Each row is a point on a tangle of strands that fork, close into loops and nearly touch. The rows are in no order.
Two points are linked if the straight distance between their rows is under 88. Some points are linked to none.
mumaz: [-21  27  23 -35   5  12 -27  -5 -31   0   3  53  52  -3 -38 -14 -26  -8
  10  33  28]
kog: [-18 -13  67 -13  20  38  37 -14  22   4 -18 -40 -12  24 -17   3 -29  31
   2 -18  46]
savu: [-16   4 -21  19 -28 -30 -40  34 -16 -43 -17  -8  34 -42  13  -4  41  -9
 -24 -12 -53]
nila: [  7  -2 -18  15  -8 -19 -40  30 -26  -9  -8 -18   4 -34  -1   5   1  -3
 -37 -14 -37]
tage: [  6 -39 -28  -5  11  10 -17 -11 -25  27  38 -22 -28  -5  -7   2 -27 -12
 -28 -11  -5]
lebem: [ 14  12 -58   5 -28 -15  26  -6  16   3  -7   4 -15  16  62   7 -33  17
 -22 -51 -40]
dimeb: [ -7 -32  54 -21  29  26  15   1 -14   7 -19 -13 -15 -12 -32  -6  36 -15
  11  -1  38]
zozo: [ 39   3 -80   1 -24   4  28 -25  42  28  13  -9 -11  27  66  19 -21  -5
  31  -5 -31]
tizaf: [  0  18   9  16   8 -27  30   4   8  -1  15 -13 -49  33  36 -18 -18  36
 -28 -34 -17]
rel: [-10 -35  26 -22  19   4  -3   7 -26   5   3   3 -24 -15 -21   6  19 -27
 -15 -20  27]
Pitig: [  5 -51  55  11  18  -2   2   7  -5 -16 -51 -44 -18   5 -13 -40  18   1
 -19 -36  11]
nanam: [ 46  13 -30   9  14  -3   1  -5   0  17   7  -4 -11 -14 -14   4  -9   0
   4  15 -27]
Bino: [ 25  39 -20  11 -15   0   9   8  42 -29 -46  15  19 -17  -5  13  22 -10
  35 -11 -22]
Duz: [-22  -7  75 -14  21  35  22  -8  11 -17 -32 -24   9  -8 -27  -4  19   9
   7 -11  45]
mame: [ -1   3 -34   2 -18  22 -20  16 -13 -15   1  28  24 -44 -14   6  55 -35
 -15   8  -3]
zope: [-43   4  36  31  22   6 -28  24  -5 -50 -23  -6   9 -24   0 -38  32 -38
  13  45  18]
kab: [  2 -18 -12  16  10 -22  43 -23  -6   9 -37 -15 -31  21  24  -3 -34  15
 -40 -34  29]
relel: [-22  19  20  -9   1 -10   2  -3 -13 -27 -14  49  11 -26 -23  13  17 -25
   3  16  38]
dini: [  9  -1 -60  16 -19 -23 -17  -7  13  46  61  -5 -15   6  37  32 -45  25
 -30 -14 -27]
Mozoz: [-10 -11  19   2   3 -19  -4 -19   9  -5  21  10 -38  17 -24  15 -19   7
   7  12  21]
Tazu: [-18   4  86 -29  36  17  -8 -12  28  28  10  -8  24   7 -41 -10 -13  30
  14   3  72]
rap: [-14  -9  57  -6  14   7 -18  29   3  25 -18   4 -24  19 -32 -10  14  23
 -27 -12  49]
Momi: [  5 -26 -30 -33   5   2 -28  -1 -44  46  59  -4   2 -18 -18  14 -12  -8
 -20   4 -27]
vol: [-14   0 -46  12 -35 -11 -26  31  -9 -37   4 -13  46 -50  14  33  28 -30
   4  10 -64]
Bolir: [-34   1   7  18 -12  -2 -14  33 -39 -66 -34  10  38 -30  17 -44  65 -29
 -18   4  -5]
kedu: [-25  36 -17  18  -9  15 -16  32 -12 -37 -11  27  40 -26   4 -13  30 -39
  31  67  -4]
danum: [  2 -28  39   0  22 -40  -5  11  -6 -23   9 -26 -46  -4  11 -16  23  -5
  -8 -28 -19]
Sif: [-46 -15 105 -17  11  19   5  25  21 -13 -51 -38  20  -1 -18 -10   4  18
  -5 -17  58]
met: [ 29 -23 -19  49  12 -15   6  -8   2 -29   4 -46 -26   1  21 -31  13  11
 -23 -23 -49]
Zas: [ 22   7  -5 -13  27  -7  -7   7 -22  12 -16   2   2 -29 -31  -3  -7 -12
   4  15  -2]
lugi: [ 13  12  42  -9  26  -3  -7  31 -22 -13 -46 -14   3 -24 -20 -25  23  -5
  -6  -3   0]
Liso: [ 54   6 -61 -46 -22  21  -4 -30  24  38  39  36  43  14 -27  11  -4 -18
  53   0 -15]
mut: [-34  23  48  -5  -3  12   6   4   7 -44 -23  23   6  -8 -17   9   5  -9
  28  29  23]
Vapos: [ 19 -21 -41  38 -29 -16  -6   1   9 -34   0 -47  -6  -6  19   6   9   2
  -6 -15 -78]
ponaf: [ 31 -17   4  31  23  13  20 -13   4 -20 -15 -38 -27 -10  -8 -18  22  -6
  -4 -13 -25]
fefe: [-52   4  73  10  -2   2 -14  35  -4 -57 -52   9  25  -8   5 -35  48  -4
 -18  -8  42]
netub: [ 38  -3 -63 -32 -19  17  -2 -21   3  26  18  21  32 -15 -22  26 -28 -37
  23  -9 -22]
fepab: [-29  -1   1  -8 -23 -35 -11  16 -15 -12   4  25 -28  -3 -11  24  -2  -1
  -9   0  -8]
kub: [-38   6  59  -9   1  -5 -17  35   3 -20 -25  25  -6   2 -17  -6  26   7
 -37 -12  50]
refot: [ 23 -24 -40  32  10 -17  20  -6 -16  19  11 -47 -36  17  42 -11 -15  18
 -23  -4 -35]
Paze: [ 27  -7  21  11  35   4  41 -30  10  -6 -15 -26 -16  -7 -12  -6   5 -13
   9 -16  14]
kipib: [ 13   2 -38 -26   1 -29   7 -49 -12  37  58  30  -3  32  -4   6 -44  12
  19   0 -12]
Nim: [-11  26  34 -18   7  35  11 -12  14 -20   2  14  18   6 -43   7  -4  -4
  45  52  22]
Dosu: [ 16  14 -44  -7 -24   3  -8  13   6   3   9  16  31 -23 -17  27  21 -48
  50  40 -36]
kizo: [ 12  15 -47   1  -2 -13  35 -25  -1  49  26  24 -21  47  65  -2 -42  30
 -23   1   7]
vuvis: [-18 -10  26   1  29   2  42 -27  -2  37  11  -5 -36  56  47 -22 -46  30
 -27   0  44]
vuket: [ 22   1 -40   9 -13   1  42 -16  -2   7 -22  -3 -21  26  18  15 -27  18
  -2 -24 -10]
Rupuz: [ 34  26   7   9  18  22  58 -27  30   7 -21 -19  -7   3   5   1   7  19
  11 -20  12]
tume: [ -6  -8 -10  17   0 -34 -25  35 -11   0  14 -27 -26  -4  10  -2 -12  22
 -63 -49 -28]
Puti: [-28  29 -19  30 -29  -2 -29  26  -8 -71 -23  15  44 -38  25 -24  45 -28
 -12  10 -33]
gok: [  5 -10 -49  22  -3 -18  36 -19 -11  40  28 -13 -37  22  79   4 -26  23
 -19  17 -26]
kala: [ 14  -5 -40 -21 -29  25  -7   5  -7   2   4  32  13 -22 -25  29  11 -26
  -9 -19  -9]
zez: [ -9  -3  35 -15  15  27  55 -21   1  27  -2 -10 -20  47  18  -6 -39  33
 -17 -30  39]
Linir: [-21   9  24  19  19  10 -49  27 -12  -8  -3   9  10 -16 -18 -23   1 -18
  10  62  22]
Siv: [ 19  -1 -80  -9 -27 -11 -24 -27  17  68  74   1  30  11  41  28 -37  16
  13 -15 -36]
rivop: [ 26  17 -55 -12 -37  23  -4   0  33  13  -8  17   1  19   4  23 -18   8
  39   4 -30]
nebar: [ 30  16 -64  -8 -23  -4  30 -32  19  57  28  21  -6  40  59  15 -25  19
  18  -2  -9]
pali: [ -2  28 -15   4 -27 -12 -14  18  20 -37 -18  25  -5 -21  -5  17  10 -11
   7   0 -24]
kadam: [ 21  -4 -58 -18 -32  -8 -20  14  -7  19  30   1  24 -19 -12  45  13 -14
  44  26 -61]
sapek: [ -8 -29  70   4  25 -13 -13  27 -19 -10 -64 -29   6 -15 -14 -36  34  -9
  -6 -24  29]
zus: [-26 -12  69   6  34  19 -32  37 -13   2 -54 -14  19 -12 -15 -35  24 -16
   5  16  57]
beb: [ -3   8   3  37 -15 -13 -22   8  28 -64 -16   3 -11  -3  -7  -2   9   4
  -6  -2 -27]
nuv: [ 17  25 -22 -18  -2  -4 -14  -2 -13   3  -3  32  29 -21 -32   5  -1 -28
  33  43  -6]
Legem: [  7  -6  38  22  23  -3  10   6  15  24 -26 -21 -36  27  -9 -17  -4  40
 -27 -15  44]
bot: [ -5 -35   0  11  20 -11   1  -7  -1  17  35 -16 -45   6  10  -5 -33   1
 -43 -28  12]
Miber: [ 13  25 -33 -15 -42  29 -27   3  31   6  17  52  27  20 -23  18  -8   4
  40  30 -12]
ribuz: [  6 -12 -61  14 -34 -25  22  -2  -1  12  19 -31  -3  12  70  25  -3  26
 -13 -38 -69]
suke: [ 17   2   0 -10   8  21  36 -62  20  29  34  15  -1  41 -33   7 -12  20
  25  15  33]
neni: [-23   2  15  32   5 -27 -41  18   1 -68 -15  -9  -2 -30  -3 -17  15 -16
  -2  27 -26]
vavi: [-11 -15   8 -14   2  13 -30  29 -40  -1   3  15   1 -37 -14  -5  50 -30
 -27   6   2]
pel: [ 16   9 -34 -31 -13 -33   9 -17  -7  18  44  23 -10 -12  18  28 -31 -11
  18 -19 -34]
Nif: [  6  -4 -37 -25  -8 -18 -26  14 -30  24  52   8  18 -27 -21  29   7  -9
   8  23 -41]
Gop: [  2  21  10 -13  -8  37  12   4   0   1 -26   9  -3  13 -22   6 -29  19
   2  -6   3]
sebon: [-56  18  75   7  22  26 -11  13   1 -41 -25  -3  30  -3  -6 -18  18 -15
  31  54  46]
zeti: [  2  16  52 -19  29  10  -8  -8   5  25  20  28   1   6 -44  -8  15  23
 -10  -4  54]
sodip: [  5 -41  64  20  35  -6  19  -4  18  10 -44 -59 -26  32   9 -34  -7  32
 -23 -40  41]
kep: [ 11 -12 -56  17 -32 -19  -2   6   8   4  21 -30 -15   0  25  37   6   4
  -1 -15 -63]
Zefu: [ -8 -22   5  11  24 -15  45 -10 -28  31 -12 -21 -41  46  67 -25 -41  23
 -35  -3  16]
mav: [-34  15  78 -26  15  31 -11  -8  10   4  -7  -7  53 -10 -35   0  14  20
  11  36  87]
sor: [ 33   5 -61 -21 -20 -24 -16 -18  25  34  68  -4  23  -6  32  39 -38 -16
  36 -10 -48]
papet: [ -1  17   3 -24 -20  42  -3 -22  18   2  23  41  31  27 -46   5   3   0
  58  48   2]
bam: [ 14  14  -8 -15   5 -10  15 -44   9  12  30  30  -6  18 -28  19 -27  -1
  25   3  16]
kikaz: [-41  33  31  17  -9   0  -7  30 -19 -59 -57  27  40 -20  12 -36  43 -16
  -6  -1  21]
Garuf: [  9 -20 -21   5   3  13  22 -51   6  42  50  17 -32  56   1   3 -25  24
  -1  23  34]

A fork is a point with three links, a tip a point with one. Leave the first point through the second and follow the links. Name the first fork or tip that comes.
zez / vuvis => met
kep / ribuz => Duz
bot / tage => Zas

A piece is two or more points that can be reached from each other along the links. Count, over all rows, the pieces, the separate loops (a circle has one, a figure eight two, a Y none), the forks (points with three links) and the tips (points with one).
pieces => 3
loops => 0
forks => 10
tips => 16
